Each scene shows the same named points in several views. A view is turned or mirrored, and shifted as a whole, has a little noise and may leave points out.
In the rows, 128 means zero.

Scene 1
View 1
Tiv: [151 146 123 115 134 129 113 147 127 132 125 160  79 170 134 113  83  82
 102 125 138 140 132 184 125 132  93 153 131 151 149 131 125 170 167  59]
didu: [166 162 110  94 133 116 140 147 127 131 150 128 101 148 135 124  76  78
 101  99 118 130 144 184 147 138 103 127 120 121 167 140 129 176 183  64]
lem: [161 181  98 110 138 136 134 149 134 140 145 124 108 161 133 118  94  76
 112 131 128 118 116 192 113 131 116 147 120 130 170 142 130 168 159  72]
goveg: [144 197  96 127 134 170 126 138 143 137 141 125 117 167 140 110 125  90
 117 175 147 119  98 191  97 127 105 153 118 128 165 151 125 164 132  91]
gotu: [155 197  95 115 138 151 139 145 140 145 149 116 124 165 140 121 105  75
 118 144 132 113 107 195 105 134 119 140 115 122 174 148 133 163 150  84]
tere: [146 141 116 119 123 146  95 143 133 116 113 175  68 170 136  85 106 108
 101 158 163 154 128 177 132 123  88 181 136 154 121 124 125 172 159  56]
sor: [156 166 111 104 127 134 130 140 135 129 147 135  99 156 133 118  92  86
 102 128 130 134 130 183 136 133  98 138 123 125 161 142 124 174 164  74]
muvoz: [165 170  96 103 133 135 130 149 128 134 145 131 104 161 137 106  94  88
 109 129 138 130 127 190 130 128 117 158 124 131 155 134 136 170 171  64]
Pel: [134 159 134 110 107 142 116 131 143 108 141 155  83 149 141 118  98  99
  90 143 139 148 136 171 147 138  69 131 124 121 150 145 109 182 148  77]
lave: [143 190 105 115 109 174 120 129 151 109 146 131 112 149 146  98 135 117
 105 177 156 141 114 180 135 116  94 154 123 108 149 150 122 178 133  88]
Megi: [144 167 110 123 130 154 114 144 137 129 130 150  95 171 139 108 108  89
 111 158 151 133 113 187 111 130 101 162 125 143 149 139 124 165 147  74]
dipo: [142 145 118 109 108 156  94 138 137 100 121 172  70 156 137  78 114 125
  94 164 168 160 137 171 152 113  80 183 138 140 118 130 124 177 153  58]
vog: [165 174 116 109 159 109 149 155 123 167 148 122 110 169 132 159  58  35
 115  90  96 103 117 199  94 159 113 107 111 139 192 142 127 159 177  75]
View 2
lem: [158 136 130 119 131 111 156  91 129  83 145 112 186 137 114 145 104 140
 122 143 123 139 148 161 122 138 105 138 127 128 174 142  96 132 141 106]
vog: [173 134 148  64 139  95 160  94 122  70 119 101 194 125 100 152 110 113
 102 155 108  91 178 164  89 130  83 157 123 140 188 140 109 116 167  88]
lave: [148 116 131 191 116 123 155  99 147 131 158 106 165 130 141 135 125 155
 154 135 140 163 112 155 133 137 131 103 173 109 158 155  79 171 116 127]
tere: [117 121  96 156 129 176 159  68 144 126 160 112 173 124 100 108 115 138
 171 106 120 168  92 136 127 136 120 153 137 112 180 122 105 141 131 106]
muvoz: [157 149 111 111 141 121 162  80 126  75 161 123 188 147 102 148  87 140
 139 139 124 154 134 155 115 138 103 143 116 128 168 117 102 130 132  97]
sor: [155 130 126 126 140 121 158  86 135  99 151 106 177 137 114 148 106 138
 148 140 126 140 131 151 104 125 111 132 141 125 167 131  99 144 140 101]
gotu: [156 130 142 134 119 104 160 100 133  85 138 113 181 133 122 135 117 138
 107 132 126 140 153 166 141 148 109 134 136 116 177 156  91 133 140 119]
Pel: [148 114 128 151 137 138 153  85 144 131 146  92 171 122 120 140 125 135
 169 141 127 135 109 140  92 115 115 128 164 117 168 137 100 164 135 103]
Megi: [137 125 121 150 120 134 159  87 140 107 151 112 178 128 113 123 119 139
 135 121 122 154 123 152 136 144 116 139 138 116 182 140  99 140 134 116]
goveg: [149 126 143 157 109 110 161 105 139  96 144 114 178 133 132 129 123 146
 111 128 131 150 145 166 155 157 117 122 144 111 172 166  85 138 133 127]
dipo: [125 121  96 171 136 170 154  71 150 136 172 109 171 129 111 120 114 147
 185 114 129 178  80 135 121 128 126 133 149 112 168 120  99 156 122 111]
didu: [170 142 123 105 152 115 161  83 131  89 155 107 185 139 108 164  92 136
 153 157 129 132 133 148  81 116 101 137 134 137 164 118 107 142 141  87]
Tiv: [140 126 111 116 141 150 156  76 138 108 147 106 179 125  96 125 112 127
 156 126 116 139 120 140 106 128 105 155 132 126 181 121 110 137 145  95]
View 3
muvoz: [138 100 149 134  95  99 125 110 163 118 113  82 160 125 108 129  91 136
 132 154 158 141 146 161 125 126 129 135  90 129 106 132 111 133 112  93]
didu: [125  81 146 127  91 119 138 116 164 110 114 101 170 117 106 126  75 121
 124 157 153 144 140 129 134 111 138 144 104 137 108 127  99 144  95  79]
Tiv: [153 101 139 145  85 120 140 108 148 100 117  86 150 129 118 142  92 150
 154 134 132 135 126 148 118 121 149 128  93 135 119 133 106 136  94  75]
Megi: [149 125 141 151 100  94 132 113 161 115 126  85 145 146 123 137 110 153
 149 141 137 131 126 172 123 126 132 116  81 130 115 142 115 123 121 100]
Pel: [113 122 136 143 105 109 159 114 147 105 139 108 149 138 117 140  98 147
 128 125 117 117 111 134 143 101 136 130 101 143 117 157 119 139  93 105]
dipo: [130 133 149 142 100 113 138  86 116 100 130  61 126 135 121 154 113 191
 136 109 117 118 119 163 125 116 143 131  91 128 114 160 141 115  95 126]
lem: [144 103 138 141  97  93 130 129 182 123 117  99 163 136 112 123  93 126
 143 160 157 142 142 162 129 127 127 120  87 134 109 129 103 135 125  83]
lave: [103 154 138 152 124  81 148 110 154 130 151  97 140 155 123 137 122 160
 109 129 133 110 123 169 150 105 111 118  91 131 110 163 138 122 127 139]
goveg: [138 138 133 160 114  71 132 130 185 136 134  95 149 158 121 127 119 133
 135 158 156 128 131 187 129 128 112 103  78 128 108 143 118 127 147 107]
vog: [154  74 132 148  82 111 138 152 210 122 106 129 187 132 108 112  67  82
 162 180 161 152 137 134 132 129 143 119  91 149 118 110  75 156 117  33]
tere: [168 125 148 147  84 115 129  85 114  92 117  54 126 133 128 154 113 193
 164 112 117 134 114 172 105 128 151 125  80 126 120 146 127 120  96 106]
gotu: [135 116 135 148 107  80 129 131 193 134 121 108 164 144 117 118 102 115
 134 168 162 137 142 171 130 131 119 113  83 135 105 131 104 133 138  91]
sor: [126 103 141 140 101 105 140 118 164 116 124 101 161 132 115 128  90 132
 130 144 144 134 132 147 133 116 136 132  96 136 109 137 108 139 107  90]
View 4
dipo: [ 85 127 100  95 121 114 112 131 172 155 176 110 133 118 137 123 134 131
 134 104 141 149 119 108 134 114 122 190 111  85 115 115 152 111  98 172]
Megi: [ 95 109 100 121 108  84 118 102 136 123 174 119 152 134 142  92 166 122
 147 104 102 144 126 134 103 117 142 147 100 110 122 114 126 133 107 140]
muvoz: [ 77 102 100 134 128  99 132 129 150 124 161  96 167 142 115 104 143 115
 158  90  88 145 101 157 115 141 133 140 110 124 130 107 117 120 109 156]
goveg: [ 93 105  90 142 119 115 130  94 130 119 160 131 170 124 142  89 156 120
 126  80  86 133 121 138 102 131 183 141 111 120 114 105 126 145 100 133]
vog: [ 96  93 110 154 105  47 150 120 113  81 143 100 186 181 108  86 187 100
 187  99  78 156  89 175  94 147 119 101 115 138 155  94  76 121 136 115]
didu: [ 83 105 108 135 127  88 144 152 146 111 144  96 177 159  98 116 153 104
 167  92 109 152  84 155 122 148 110 137 124 117 146  91  98 106 127 148]
lave: [101 120  90 126 128 145 130 121 143 137 152 137 159 112 139 118 142 120
 102  74 130 133 115 111 125 128 175 181 129  94 111  95 138 131 101 140]
tere: [ 87 119  99  99 111  89 110 119 167 149 185 107 131 124 138 114 149 131
 151 111 131 152 123 115 127 106 117 176 102  93 121 120 148 121  97 167]
Pel: [106 124 102 116 114 104 134 136 144 122 147 125 155 141 127 126 160 110
 137  95 150 148 106 114 130 126 127 169 129  86 130  92 116 110 119 132]
lem: [ 86  99 100 143 122  91 140 118 138 114 157 104 172 146 119  92 155 112
 153  88  83 146 105 159 107 140 144 129 114 126 135 104 110 128 112 140]
sor: [ 92 110 103 132 123 100 137 135 145 117 151 107 167 146 115 112 152 111
 151  90 112 147  99 144 120 138 132 144 122 111 134 100 111 117 117 141]
Tiv: [ 86 111 104 114 112  70 122 127 154 125 169 101 149 148 121 108 159 114
 171 112 121 155 110 135 117 123 107 153 110 106 137 111 121 111 114 153]
gotu: [ 88  96  96 152 119 102 145 110 131 111 152 114 180 142 123  87 159 113
 147  78  76 137 105 159 101 140 163 128 112 127 126  98 111 134 114 131]
View 5
tere: [144 108 112  88 100 176  91 104 104 149 173 129 152 133  79  98 191 150
 139 130 146 189 127 113 143 111 137 157 113 134 116 166 122 124 123 142]
Megi: [142 115 106 104  98 164 116 105 116 152 134 133 152 138 113 115 162 145
 142 131 135 181 129 141 147 118 155 133 123 147 127 168 121 103 126 136]
muvoz: [136 122 112 134  96 166 109 115 139 152 132 139 133 130 111 128 160 121
 136 140 125 179 127 145 132 115 154 133 139 123 132 141 110  96 140 126]
lave: [109 116  85  70  89 175 126  90 153 177 155 134 180 146 116 132 163 143
 154 143 160 175 117 127 140 127 152 102  91 161 151 170 118 106 140 160]
goveg: [135 116  93 109  91 156 135  94 130 168 112 135 165 143 135 120 143 140
 141 138 129 167 129 163 152 121 170 103 122 170 139 179 128  92 133 130]
vog: [160 137 127 173 110 139 156 138 143 124  82 146 102 145 140 138 112 133
 139 113 130 199 145 179 110 132 161 161 170 110 141 137  87  84 123 116]
Pel: [124 122 108  91 104 167 133 116 148 149 158 136 151 146 101 134 159 148
 153 123 173 193 126 122 119 133 136 147 106 126 149 150  94 116 131 160]
lem: [141 123 109 127 101 160 125 118 133 149 121 139 139 141 118 126 152 134
 139 130 133 181 129 149 134 123 154 138 134 134 134 155 112  95 131 129]
didu: [131 128 121 145 103 166 121 132 159 141 132 146 114 135 108 141 149 119
 142 132 144 189 127 141 109 125 144 150 143 101 143 121  91  92 139 133]
sor: [132 126 110 122 104 164 124 118 150 148 136 143 135 138 111 130 153 131
 140 131 143 187 129 141 125 128 147 140 127 122 142 145 102  99 136 137]
dipo: [125 108 106  69 102 188  86 102 127 154 195 129 159 136  70 112 197 151
 147 136 166 187 116  99 135 118 126 149  91 129 128 152 110 128 130 160]
gotu: [135 127 102 134  94 149 137 109 143 157 100 142 142 143 138 131 131 126
 137 132 127 175 128 164 137 125 170 114 139 148 142 159 116  88 139 124]
View 6
vog: [175 131 122 166 110 101 109  81 133  79 123 102 104 152 196 122 143 150
  95 153 130 105 113 139 108  66 179 155 102  78 142 155 139 150 132 148]
Megi: [122 165 131 160 155 126 132  95 118 107 100 144 100 123 165 129 125 147
  95 115 168 154 149 152 113 107 141 115 113 129 115 132  88 144 134 122]
dipo: [107 159 153 148 163 131 125  94 121 132  94 165 121 118 138 153 126 162
 115  96 179 190 171 168 143 138 144  85 119 144  93 124  78 126 152 111]
Pel: [133 141 144 150 147 119 110 107 121 130 126 153 120 146 150 138 133 172
 114 123 155 177 146 152 132 124 156 110 120 134 103 128 131 140 146 106]
lem: [140 154 133 159 137 127 124  98 127 107 107 117 102 130 177 123 135 147
  96 134 166 124 135 153 105  81 153 133 127 106 127 153 102 145 133 132]
sor: [139 147 144 151 138 127 117 101 128 118 122 132 115 136 162 136 135 157
 109 131 160 145 138 154 120  99 161 123 126 113 113 145 111 140 145 125]
tere: [113 164 141 154 161 119 127  75 121 113  83 158 118 118 151 149 123 158
 104  95 170 181 167 167 140 135 148  91  98 134  99 126  71 124 150 127]
Tiv: [138 142 138 157 139 113 113  75 129 101 100 140 119 133 165 149 135 155
 106 116 151 152 146 160 134 112 165 106  99 108 113 143  97 129 148 133]
gotu: [137 162 132 161 142 135 132 112 122 111 117 114  92 131 178 110 130 138
  91 140 167 124 132 144  91  76 142 143 136 116 130 149 107 158 127 126]
lave: [107 169 151 152 171 144 130 135 113 149 125 157 100 130 145 122 122 154
 104 121 185 184 154 151 109 117 128 114 146 160 101 122 110 153 133  89]
muvoz: [134 152 144 151 137 138 122  91 130 114 106 120 116 128 164 138 135 146
 107 132 168 131 145 163 120  92 156 120 131 104 121 158  86 138 145 134]
goveg: [119 175 128 163 160 134 142 121 114 115 110 132  81 123 174 106 122 138
  85 128 179 141 139 145  88  85 129 133 132 141 122 129 100 162 125 113]

In a view up to two points have been moved. Name them for each view, in the order of its rows, or write none.
view 1 -> lave
view 2 -> muvoz, gotu
view 3 -> tere
view 4 -> Megi
view 5 -> lem, dipo
view 6 -> none
